Each row is a point on a tangle of strands that fork and nearly touch. The rows are in no order.
Two points are linked if the straight distance between their rows is under 60.3. Some points are linked to none.
j_529: 8, 3, -7, -19, 11, 1, -1, -1, -12, 7, -2, 1, -8, -8, -4, -25, 11, -3, -11, -17, 1, 23, -1, -13, -16, 11, 4, 7, 4, 4, 10, -10, 8, 8, 27, 17, 16, -4
j_395: -12, -9, 7, 9, 9, -28, 2, -14, 7, -2, -19, -9, -27, -4, 7, 7, -4, 8, 3, -23, -7, -12, -5, 10, 8, -5, 4, -12, -24, -9, -13, 0, -19, 0, 18, 1, 12, 0
j_758: 9, 3, -1, 14, 11, -16, 20, -13, 13, -9, -24, 19, -15, 12, 5, 14, -9, -11, 20, 8, -3, -2, 3, 10, 17, -23, 0, 18, 0, -5, 4, 11, 0, 11, -5, 17, -15, 10
j_741: 12, -21, 14, 6, 2, -2, 16, 0, 19, 11, -33, 4, -16, 15, -9, 18, 4, 7, -3, 0, -6, -15, 16, 14, 9, 3, -14, 1, -22, -11, 6, 13, 13, -7, 6, 19, 4, -5
j_450: 34, -19, -10, 9, -9, 2, 3, -16, 8, 4, -5, 9, -18, -16, -19, -8, -9, 10, -4, -13, 6, 16, 7, -14, 7, 3, 3, 15, -8, 1, 6, -1, 45, -1, 2, 14, 2, -8
j_873: 24, -3, -25, 11, 8, 0, -3, -24, -1, -8, -1, 5, -7, -5, -15, -9, 10, -12, 9, -11, 2, 13, -11, -30, 21, -2, -10, 0, 2, -11, -25, -27, 14, 10, -3, 11, -9, 3
j_903: 4, -8, 5, 4, 12, 8, 12, 15, -28, 10, -18, 5, -7, 2, 8, 11, -7, 17, 13, -12, 6, -7, 0, 15, -4, 2, -4, -7, -11, -22, -7, 11, -21, -17, 16, 3, 15, -4
j_966: -16, 7, 5, 7, 11, -5, -13, 2, 7, -2, 0, -9, -2, -5, -10, -10, -4, 1, -5, -5, 10, -2, -8, -22, -1, 24, 10, -25, -28, 0, -5, -2, -20, 11, 20, -20, 9, 1
j_965: 25, -5, 2, -11, -7, 9, 14, -2, -4, 8, 3, 14, 10, 1, 3, 11, -4, 27, 11, 12, -2, 6, 3, 2, 5, -25, -12, 22, 35, -11, -9, 1, 13, -15, -23, 3, -19, -18
j_418: -27, -6, -21, 8, -7, -13, -3, -6, 12, -8, -10, -2, -15, -9, 11, -2, -4, -13, -13, -17, 16, 9, -8, -3, 0, 2, 28, 7, -14, 24, 23, 3, 0, 16, 5, -5, 3, 10
j_3: -2, 16, 0, -19, 4, -2, -8, -2, -4, -1, 22, 3, 18, 9, -1, -10, 11, -14, -3, 9, -11, 9, 4, -4, -9, 4, -6, 6, 29, 6, -5, -14, -3, 4, -2, 3, -7, 4
j_783: -15, 11, 0, -21, -1, 1, 0, -1, -10, 9, 15, 5, 1, -9, 4, -15, 23, -8, 7, -13, -7, 16, 4, 5, -14, -11, -16, 5, 23, 1, 29, -11, 6, -11, 14, 15, 8, 1
j_812: 14, -7, -4, 7, 7, 18, 6, 16, -21, 9, -2, 3, 4, -12, -11, -14, 1, 10, 9, -14, 5, 12, -4, -8, -10, 0, -12, -2, -2, -17, 15, 0, 11, -12, 11, 7, 23, -9
j_373: -32, 0, -1, 16, -1, -19, -3, -6, 4, -11, -16, -10, -12, -4, 9, 0, 3, -4, 2, -21, -7, -10, -13, 1, 10, -13, 7, -11, -21, -2, -1, 1, -24, 4, 6, -9, 4, 5
j_728: -13, 2, -7, -10, -8, 0, 12, 3, -7, 5, -17, 2, -12, -11, 18, 8, 7, 13, -4, -14, 2, 8, -2, 9, -10, -21, 18, 19, 9, 11, 32, 16, -8, -3, 3, -1, -1, -4
j_163: 20, 3, 10, -27, 4, -19, 5, -9, 11, 1, -1, 1, -20, -3, -4, -9, -6, 5, -8, 3, -3, 14, 10, 1, -11, 9, 18, 16, 8, 20, -5, 2, 14, 12, 15, 5, -2, -8
j_73: -16, 6, 4, -19, 4, -20, 2, 0, 11, -3, 0, -1, -20, -11, -2, -18, -11, 6, -3, -11, 5, 15, 3, 4, -14, 12, 17, -1, -10, 12, 19, 10, 0, 10, 39, -2, 14, 1
j_737: 24, -8, 2, -7, -3, -12, 1, -10, 7, 4, -1, -3, -18, -15, -13, -10, -10, 18, -5, -11, 1, 13, 5, -9, -2, 7, 9, 6, -5, 8, -3, 0, 25, 2, 14, -1, 9, -15
j_422: -2, 7, -4, 9, 13, -14, 14, 5, 2, -9, -31, -1, -16, 8, 14, 11, -16, -3, 2, -1, 1, -6, -11, 7, 0, -15, 30, 14, -15, 9, 7, 21, -21, 13, 1, -1, -5, 7
j_690: -17, 0, -2, 5, 0, -7, -11, -5, 13, 2, 1, -5, -15, -11, -16, -17, 10, -6, -5, -9, 13, 8, 0, -17, -5, 27, 2, -20, -24, 8, 7, -13, 6, 15, 21, -8, 9, -4
j_578: 8, -1, 3, -22, 2, -1, -15, -2, -12, 12, 15, -10, 10, -3, 13, -9, 12, 17, -2, 2, -24, -5, -2, 4, -10, 3, -18, -9, 25, -17, -34, -37, -11, -15, 8, 10, -2, -10
j_702: -30, 0, -9, 1, 11, -2, -4, 6, -2, -5, -8, 10, -4, 10, 0, -18, 16, -37, -14, -12, 9, 8, 2, -8, -15, 18, 7, -5, -11, 9, 19, -6, -10, 27, 16, 9, -1, 16
j_306: 8, -3, -5, 26, -1, 3, -8, -1, 12, -8, 8, 3, 6, 4, -26, 1, -7, -16, 14, 7, 11, -8, 6, -11, 17, 16, -15, -14, -20, 0, -6, -2, 15, 8, -8, -5, 3, 13
j_567: -22, 13, -12, -9, -12, 0, -18, -10, -13, -2, 3, -16, 5, -13, 22, -5, 7, 10, -16, -8, -12, 10, -17, -10, -9, -16, 28, 1, 7, 8, 1, -12, -31, 3, -6, -13, -7, -1
j_177: -13, 2, -9, 13, -4, 2, 4, 13, -3, -6, -26, -13, 0, 7, 17, 15, 4, -5, -12, -8, -4, -13, -7, 5, 0, -11, 26, 11, -13, 13, 8, 13, -19, 3, -19, -5, 1, 7
j_408: -2, -9, -13, 7, -8, 11, 11, -8, 0, 4, 4, 7, 17, 3, 10, 8, 18, -13, 6, 1, -3, -5, 4, 5, 14, -24, -22, 9, 19, -6, 12, -9, 17, -20, -28, 17, -4, 9
j_381: 10, 6, 19, -15, 2, 3, 2, 14, -3, -1, -6, -8, -4, 10, 11, 16, -20, 21, -3, 17, -9, -12, -1, 19, -16, 1, 13, 0, -3, -3, -17, 19, -27, -2, 4, -4, -5, -9
j_515: -28, 9, 13, 10, 3, -1, -13, -5, 4, -7, 26, 0, 12, -3, -6, -8, 21, -15, 1, 16, -6, -9, -4, -8, -1, 22, -14, -32, 6, -5, -14, -26, -10, 6, 2, -20, -21, -5
j_792: -17, 15, 8, -12, -4, 8, -9, 19, -6, -7, 5, -10, 18, 13, 7, 4, -1, -12, -15, 11, -8, -8, -2, 8, -14, 11, 14, 0, -1, 16, 4, 13, -21, 6, -5, -12, -3, 6
j_212: 0, 12, -8, -4, 4, -7, -9, -15, 8, -7, 24, 2, -3, -4, -1, 0, 19, -17, -16, 16, 11, 11, -5, -20, 1, 20, 12, -11, 14, 14, -23, -25, 3, 18, -8, -10, -23, -5
j_366: -21, 8, 10, -15, 0, -2, -6, 15, -3, 4, -2, -14, -8, -9, -3, -13, -5, 13, -9, -14, 2, 1, -1, 6, -21, 13, 11, -15, -19, 6, 15, 10, -11, -2, 33, -11, 25, -4
j_773: 5, 1, -9, 17, -2, -7, 5, -12, 5, -11, -7, -3, 3, 3, 10, 17, -5, 4, 14, -1, -14, -11, -12, 0, 24, -31, -3, 5, 4, -11, -20, -3, -4, -10, -22, -2, -13, 1
j_612: 30, 4, 3, 6, 19, 11, 6, 14, -31, 4, 15, 8, 11, 0, -5, -4, -35, 18, 13, 8, 10, 6, -5, -10, -9, 9, 6, -4, 2, -24, -25, 8, -14, -11, 3, -3, 6, -6
j_432: -17, 19, 14, -2, 18, -14, 1, 4, 2, -16, 4, 5, 9, 20, 4, 1, -12, -18, 7, 16, -15, -20, -1, 13, -4, 0, -2, -5, 5, -9, -11, 11, -37, 11, 4, -4, -12, 12
j_95: -18, 6, -4, -10, -17, -9, -4, -6, -1, -2, 3, -12, -11, -18, 18, 5, -4, 18, -9, -11, -9, 8, -9, 4, -9, -24, 26, 10, 6, 9, 14, 7, -11, -2, 0, -13, -1, -8
j_118: 8, 0, 3, 6, 15, 9, 6, 14, -37, 9, 5, 6, 4, -2, 3, 1, -23, 20, 15, -5, 8, 0, -1, 1, -11, 12, 4, -11, -13, -26, -18, 7, -23, -21, 15, -5, 15, -4
j_113: 15, -13, 3, -4, -8, 19, 18, 15, -8, 11, -12, 13, 5, 2, -8, 6, 1, 13, -1, 4, 14, 7, 14, 4, -3, -1, -9, 16, 5, 0, 23, 21, 21, -8, -8, 9, 2, -11
j_615: -5, -10, -3, 9, 6, 17, 18, 18, -7, 5, -39, 9, 5, 18, 8, 16, 18, -8, -1, -4, -6, -12, 4, 14, 2, -11, -8, 8, -7, -11, 21, 16, -11, -5, -6, 19, 3, 8
j_159: 15, -3, 4, -15, -11, 8, -14, 0, -2, 12, 14, -15, 12, -6, -4, -9, 10, 20, -7, 0, -18, -1, 2, -6, -7, 5, -15, -5, 17, -7, -22, -25, 10, -15, -4, -4, 6, -19
j_701: -16, 0, -7, -14, -6, -8, -9, -5, 9, 6, 2, -6, -15, -14, -7, -22, 8, -6, -10, -16, 9, 18, 2, -8, -15, 18, 8, -2, -7, 16, 20, -10, 15, 10, 25, 2, 15, -6
j_652: 11, 6, 5, 0, 0, -16, 5, -4, 11, -7, -14, -6, -19, 4, 9, 11, -22, 9, -5, 3, -2, -2, -6, 3, 1, -8, 31, 15, -11, 17, -8, 17, -8, 12, -1, -9, -7, -6
j_890: 10, -17, -4, -4, -12, 23, 11, 21, -9, 12, -12, -1, 2, -1, -1, 4, 8, 3, -23, -9, 12, 3, 9, 2, -15, 9, 8, 14, -5, 14, 27, 15, 22, -6, -7, 12, 13, -9
j_333: -29, 1, -4, 20, 9, 1, -9, 1, -8, -6, -10, -10, 7, -7, 2, -11, 4, -9, 2, -17, 3, -5, -21, -18, 8, 3, 3, -20, -26, -8, 0, -5, -28, 3, 10, -14, 9, 8
j_892: -5, -3, -1, -11, -3, 3, -3, 2, 1, 8, 3, -5, 16, 11, 6, -3, 30, -14, -10, -2, -16, -10, 8, 3, -4, 3, -14, 4, 21, 5, -6, -26, 4, -6, -13, 12, -6, -1
j_555: -3, -4, 8, 13, -19, 9, -15, 8, 10, -7, 8, -21, 13, 4, 2, 19, -14, 9, -4, 16, -6, -18, -2, 2, 11, 3, 4, -6, -14, 9, -14, 13, -5, -8, -25, -26, -5, -3
j_837: 11, -12, 12, -18, -10, 5, 16, 5, 15, 15, -5, 0, 9, 19, -2, 16, 11, 7, -16, 18, -1, -17, 25, 19, -3, 8, -15, 5, 7, 9, 6, 9, 28, -16, -14, 14, -4, -8
j_866: 5, 13, -9, -8, -5, 5, -18, -11, -3, -4, 27, -7, 7, -17, -4, -18, -10, 15, -5, 6, 6, 23, -11, -28, -3, 6, 13, -8, 6, 2, -14, -11, -2, 7, 3, -21, -4, -10
j_365: 5, -13, 18, -13, 3, 7, 17, 10, 6, 17, -29, 6, -6, 13, -5, 12, 12, 19, 2, -1, -2, -15, 18, 24, -5, 6, -24, -4, -4, -14, 7, 11, 5, -13, 17, 16, 10, -9
j_294: 15, 0, 0, 5, -3, -8, 18, -12, 17, -4, -11, 13, -8, 11, 7, 20, -10, -6, 6, 15, 8, -5, 10, 12, 16, -18, 5, 23, 5, 12, 7, 15, 16, 3, -23, 12, -19, 3
j_836: 18, -9, -13, -11, -1, 17, -1, 11, -15, 10, -4, -4, 0, -5, -6, -15, 11, -3, -23, -17, 5, 17, 2, -18, -19, 16, 11, 15, 2, 15, 11, -7, 18, 6, 4, 13, 14, -11
j_722: -2, 3, 14, -5, 7, -16, 3, -2, 13, -2, 4, 2, -5, 7, -14, -9, 4, -8, 8, 3, -9, -2, 13, 6, -2, 12, -15, -9, 0, -3, -3, -1, 4, 7, 17, 7, 8, 3
j_794: -3, -1, 2, 20, -12, 15, 2, 17, 2, -7, 8, -5, 23, 5, 4, 19, -12, -4, 3, 17, 7, -16, 2, 11, 14, -4, -6, 0, -6, 7, 8, 23, 7, -13, -30, -16, 2, 8
j_559: 8, -16, 2, 17, -10, -8, 5, -23, 25, 1, -5, 17, -24, 2, -17, 0, 2, -7, 8, -3, -1, 3, 16, 6, 18, -6, -17, 5, -16, -15, 12, -1, 40, -2, 6, 21, 1, 11
j_374: -28, 1, -8, 5, -12, -17, -5, -11, 15, -10, 15, -1, -9, -12, 2, -6, -3, -15, 5, -7, 14, 8, 1, 3, 7, -4, 1, -3, -6, 12, 17, 0, 13, 10, 5, -8, 2, 12
j_89: -7, 12, -13, 3, 4, 4, -5, -10, -20, -7, 19, 3, 20, -10, 9, -14, 6, -5, 17, -6, -12, 12, -20, -14, 8, -25, -11, 2, 23, -16, -5, -17, -11, -11, -4, 0, 0, 9
j_546: 21, -3, -8, 21, 10, 5, -5, 2, 10, -9, -2, -1, 6, 12, -16, 12, -12, -15, 3, 9, 7, -11, -2, -21, 17, 17, -1, -1, -19, 8, -22, 4, 3, 13, -17, -7, -7, 6
j_384: -18, -6, -17, 6, 6, -13, -1, -7, 9, -5, -19, 5, -20, 7, 4, -7, 7, -27, -17, -11, 11, 6, 0, -7, -6, 11, 26, 7, -14, 19, 12, -4, -5, 31, 5, 10, -7, 17
j_542: 2, 7, 1, 3, 8, -23, 14, -19, 6, -2, -16, 5, -18, 4, 16, 16, -4, 9, 15, 1, -12, -6, -5, 16, 12, -32, 5, 10, 13, -10, -13, -2, -16, 1, -6, 6, -13, 2
j_303: -13, -1, 23, -10, -4, 8, 9, 20, 6, 9, -11, -1, 11, 12, 2, 15, 11, 12, 8, 10, -14, -26, 12, 30, -3, 1, -27, -10, 4, -14, 6, 12, -6, -20, 6, -1, 2, -1
j_315: 0, 1, 0, -2, -2, 0, 13, 3, 8, -1, 2, 9, 5, 14, 12, 17, 1, -20, -3, 16, 10, -8, 12, 20, 2, -10, 3, 15, 13, 17, 18, 15, 6, 3, -24, 10, -9, 14
j_984: -13, 1, 4, 0, -2, 7, -9, 23, 5, -6, 11, -7, 17, 10, 0, 6, -8, -22, -14, 15, 19, -13, 5, 13, -8, 23, 9, -6, -8, 23, 13, 22, 0, 13, -12, -16, 6, 15
j_474: 15, 7, 11, 1, 22, -30, 14, -19, 8, -10, -3, 19, -25, 0, -1, -3, -27, -1, 25, 7, 4, 6, 2, 9, 12, -2, 0, 3, -4, -9, -17, 7, -4, 7, 24, 10, 0, 9
j_225: 27, 5, 4, -11, -3, 16, 4, 14, -10, -1, 14, 3, 19, 10, 3, 9, -11, 12, 0, 22, -8, 3, 1, -2, -8, -8, 3, 20, 27, -1, -13, 8, 2, -6, -26, -2, -15, -13
j_572: 11, -13, -19, 19, -4, 8, -3, -8, 12, -9, 2, 0, 4, 4, 4, 13, -4, -23, -12, 4, 23, -9, -5, 4, 25, -9, -1, 3, 0, 13, -1, 3, 19, 15, -37, 4, -10, 21
j_499: 25, -11, 8, -14, 0, 14, 17, 11, -15, 13, -10, 18, 5, 0, -8, 3, -6, 29, 7, -1, 13, 11, 7, 3, -3, -5, -12, 17, 23, -13, 1, 13, 10, -7, -4, 7, -2, -18
j_946: 0, 5, -10, 5, -4, 9, 6, -4, -8, -4, 18, 8, 20, -4, 8, 3, 9, -4, 22, 4, -10, 6, -5, -3, 12, -29, -21, 10, 29, -13, 3, -8, 7, -19, -18, 3, -6, 5
j_296: -19, 6, 9, -5, 0, -3, -12, -6, 5, -2, 22, -3, 2, 0, 2, 0, 32, -18, -20, 14, -1, -5, 1, -6, -9, 24, 0, -23, 14, 10, -18, -32, -4, 10, -3, -12, -24, -10
j_175: -5, -1, -2, -9, -13, 0, 16, -7, -2, 10, -18, 8, -6, 0, 16, 19, 10, 20, 3, -3, -1, 0, 6, 15, 3, -31, 0, 20, 19, 4, 22, 11, -3, -11, -16, 2, -12, -8
j_34: 0, -1, 6, -18, -2, 5, 12, 3, -9, 14, -26, 7, -5, 9, 21, 19, 6, 26, 5, -1, -5, -12, 3, 27, -4, -22, -5, 11, 19, -11, -2, 5, -23, -11, -3, 5, -9, -7
j_360: -8, -9, -8, 11, -4, 11, 11, 3, -7, 4, -16, 2, 8, 4, 9, 6, 24, -10, 3, -10, -9, -4, -1, 5, 5, -20, -13, 9, 6, -10, 19, -5, 1, -13, -11, 17, 4, 4
j_204: -2, 15, 1, -13, 1, 13, -4, 9, -14, 6, 28, 5, 26, 0, -6, -17, 13, -13, 8, 7, -9, 12, 7, 0, -10, 1, -23, 4, 27, -2, 12, -12, 9, -11, 2, 5, 8, 3
j_475: -2, 11, -12, 6, 16, 1, -9, -17, -21, -3, 12, 1, 14, -10, 9, -21, 0, -2, 7, -10, -1, 9, -20, -21, 8, -7, -4, -12, 6, -23, -27, -25, -25, -5, 9, -2, 3, 5
j_29: -4, -8, 11, 6, 13, -10, 4, 5, -7, 4, -18, -8, -11, 6, 10, 15, -5, 12, 7, -11, -10, -22, -2, 17, 3, 1, -2, -14, -19, -18, -21, 2, -26, -15, 14, 1, 11, -1
j_586: 39, 1, 6, 12, 21, -14, 11, -13, 2, -8, -4, 16, -18, -2, -9, 6, -35, 12, 28, 6, 8, 4, -2, -2, 19, -4, 0, 5, -10, -11, -23, 10, 9, 3, 11, 5, -3, 1
j_585: 1, 7, -6, -2, -10, 13, -14, 10, -12, -6, 19, -10, 16, -8, 0, -8, -17, 13, -5, 7, 2, 13, -10, -18, -6, 3, 17, 1, 0, 5, -2, 7, -5, 1, -8, -21, 3, -4
j_104: 10, 13, -16, 6, 4, 6, -12, -10, 5, -8, 24, 0, 1, -15, -14, -8, 1, -3, -5, 11, 18, 18, -12, -36, 9, 22, 10, -14, -3, 8, -18, -18, 10, 13, 0, -19, -12, -4
j_352: 3, -23, 8, 5, -11, -3, 10, -4, 21, 11, -18, 4, -20, 10, -4, 14, 3, -5, -18, 0, 8, -9, 20, 17, 3, 7, 0, 7, -23, 8, 22, 17, 28, 0, -2, 18, 3, 3
j_527: -16, 3, 1, 17, -5, 10, -12, 20, 2, 4, 10, 1, 14, -3, -25, -18, -2, -14, 12, 3, 11, -7, 5, -6, -5, 21, -15, -26, -22, 3, 24, 0, 7, -1, 8, -12, 27, 8
j_252: -24, -7, 7, -7, 0, 0, -6, 8, 5, 2, -4, 0, -7, 11, -9, -11, 25, -29, -16, -9, 5, -6, 16, 7, -17, 26, -9, -13, -10, 13, 14, -9, 4, 17, 11, 9, 3, 6
j_539: 34, 0, -1, -5, 19, 3, 1, 4, -18, 3, 7, 1, 6, 4, -3, -6, -12, 11, 1, 4, -4, 4, -3, -9, -5, 7, 1, 4, 10, -11, -29, -6, -6, -5, 3, 4, 3, -7
j_638: -7, 13, 10, -3, 5, 5, -19, 7, 0, -9, 4, -10, 20, 14, 0, 5, -4, -10, -15, 23, -10, -13, -9, -7, -5, 24, 11, -10, -3, 6, -21, 2, -35, 13, -9, -17, -17, 0
j_502: 13, -2, -18, 13, 16, -6, -5, -22, -11, -4, 2, 1, -8, -14, -6, -18, -6, 2, 14, -20, 7, 12, -16, -25, 13, -2, -5, -12, -10, -18, -22, -17, -3, 0, 15, 1, 9, 2
j_321: 12, -1, -7, 22, 1, -1, -5, -6, 8, -3, 9, 5, 1, -5, -29, -9, -8, -3, 26, -2, 1, -2, 2, -13, 17, 0, -24, -17, -15, -16, -2, -8, 18, -4, 4, -1, 13, 8
j_953: 13, -2, -5, -15, -10, 9, -10, -6, -15, 13, 15, -13, 3, -19, -6, -20, 11, 18, -12, -18, -5, 17, -5, -19, -14, -1, -4, 5, 19, 0, -6, -22, 18, -10, 1, -1, 12, -25
j_608: 37, -3, -8, 11, 22, 3, 5, 3, -6, -6, -8, 3, 5, 13, -9, 2, -14, -6, 6, 5, -1, 1, -7, -20, 9, 6, 5, 10, -5, -1, -25, 6, 1, 8, -8, 5, -2, 1
j_997: 23, -16, -5, 0, -12, 0, 10, -22, 13, 8, 4, 13, -12, -8, -12, -3, 0, 3, -2, 1, 8, 14, 16, 1, 9, -6, -11, 15, 3, 1, 14, -3, 51, -7, -5, 21, 0, -1
j_817: -14, 7, 5, 5, 0, -1, -9, 20, 10, -5, 14, 1, 11, 8, -19, -9, -10, -18, -1, 14, 17, -7, 12, 4, -9, 32, 0, -15, -18, 15, 17, 15, 4, 13, 9, -16, 13, 13
j_617: -39, 9, 6, -8, -18, 1, -22, -6, -2, -2, 10, -19, 6, -10, 13, -3, 20, 0, -17, 0, -9, -1, -13, -3, -7, 4, 14, -16, 3, 10, -2, -19, -26, 4, -1, -17, -11, -5
j_664: 22, 4, 1, 8, 4, -5, 8, -7, -5, -10, 4, 11, -8, -9, 3, 9, -33, 22, 21, 5, 6, 10, -12, -1, 14, -21, 7, 10, 2, -13, -14, 16, 3, -2, -4, -8, -10, -8
j_342: -12, -4, -7, -8, -1, 3, 6, -6, -6, 12, -8, 7, -7, 1, 7, -10, 35, -17, -3, -20, -12, 8, 6, 6, -12, -17, -13, 13, 17, -2, 29, -18, 4, -7, 3, 32, 3, 6
j_823: -22, 10, 9, -3, -3, 11, -11, 19, -8, 8, 7, -10, 10, -7, -13, -23, 4, -1, 1, -6, 1, -1, 0, 0, -17, 16, -9, -21, -14, 1, 19, -3, -4, -6, 23, -10, 28, 0
j_669: -40, 10, 23, -3, -6, -4, -21, -3, 2, -8, 16, -12, 12, -1, 3, -8, 8, -2, -4, 12, -16, -11, -5, 6, -5, 12, -6, -29, 1, -5, -11, -12, -30, 5, 9, -19, -13, -1
j_858: 6, 5, -1, -12, -7, 18, -1, 18, -21, 1, 10, -3, 16, -2, 9, 1, -3, 14, -10, 3, -6, 10, -6, -4, -14, -10, 14, 14, 19, 3, 4, 8, -8, -6, -13, -5, -3, -9
j_660: -12, 1, 17, -16, -10, 13, -1, 17, -7, 7, -4, -6, 15, 3, 16, 17, 6, 22, 5, 11, -21, -17, 1, 27, -9, -13, -12, -4, 16, -15, 0, 6, -22, -21, -2, -3, -6, -6
j_696: 5, -7, -6, 6, 5, -2, -2, -6, 15, -9, 10, 6, 12, 14, 5, 10, -3, -35, -10, 16, 21, -12, 3, 17, 10, -4, -4, 2, 16, 16, 6, 6, 12, 21, -36, 4, -13, 24
j_713: -27, 10, -7, 11, -10, -9, -1, 0, 10, -13, 28, 7, 6, -11, -2, -4, -14, -14, 23, 6, 13, 7, 3, 8, 10, -11, -8, -4, -1, 3, 26, 13, 14, -1, 0, -12, 6, 19
j_868: 8, -15, -11, 25, -7, 3, -2, -18, 12, 1, -6, 4, -15, -7, -20, -7, 4, -7, 12, -15, -2, 3, 1, -9, 16, -7, -20, -1, -19, -21, 7, -9, 28, -4, 6, 16, 11, 6
j_520: 18, 0, -18, 17, 0, -9, 0, -22, 6, -17, -2, 2, -7, -3, -8, 5, -9, -1, 17, -9, -2, 0, -12, -14, 33, -19, -4, 3, -6, -9, -21, -8, 14, 2, -11, 2, -12, 6
j_566: 7, -3, 7, 4, -5, 3, -18, 1, 9, 0, 1, -21, 4, 5, -5, 15, 0, 9, -14, 12, -8, -13, -6, -14, 3, 21, 9, -11, -13, 9, -30, -8, -15, 5, -13, -22, -10, -10
j_174: 22, -9, 6, -20, -3, -12, 11, -10, 15, 4, -11, 9, -21, 0, -2, 0, -2, -4, -13, 4, 6, 13, 18, 7, -6, 9, 19, 24, 4, 27, 12, 6, 31, 8, 3, 16, -6, -4
j_752: -11, -1, -2, 21, -13, 9, 1, 9, 5, -6, 18, 3, 18, -5, -5, 4, -7, -11, 17, 11, 13, -7, 7, 9, 14, -7, -20, -9, -4, -2, 21, 14, 20, -11, -15, -9, 11, 15
j_125: 17, 2, 7, 2, 3, -4, 2, 0, -7, -5, -4, -6, -9, 2, 14, 14, -32, 22, 4, 9, -4, -2, -11, 4, -1, -15, 20, 7, -3, -6, -21, 15, -21, 0, -5, -8, -9, -11
j_334: -13, 0, 5, -14, -6, -7, -16, -6, 4, 7, 4, -12, 9, 4, 12, -5, 28, 3, -9, 0, -26, -13, -6, 1, -3, 0, -11, -8, 21, -5, -25, -38, -17, -2, -3, 1, -16, -7
j_764: -7, 6, 18, -20, -5, 4, 1, 18, -2, 4, -4, -10, -8, -2, 2, 5, -6, 21, -9, 0, -5, -3, 3, 18, -18, 7, 12, -4, -7, 6, 7, 22, -10, -4, 20, -9, 11, -7

A fork is a point with three links, a tip a point with one. Leave the first point through the second and follow the links. Name the first fork or tip that comes.
j_104 / j_212 | j_352
j_373 / j_395 | j_174
j_89 / j_475 | j_572
j_374 / j_713 | j_366
j_539 / j_612 | j_701

Follow the links from the first point to the second, and from the first to the third. Name the last point that the two ways share.
j_499 / j_366 / j_321 | j_701
j_652 / j_638 / j_29 | j_366
j_333 / j_418 / j_617 | j_701
j_555 / j_539 / j_652 | j_366
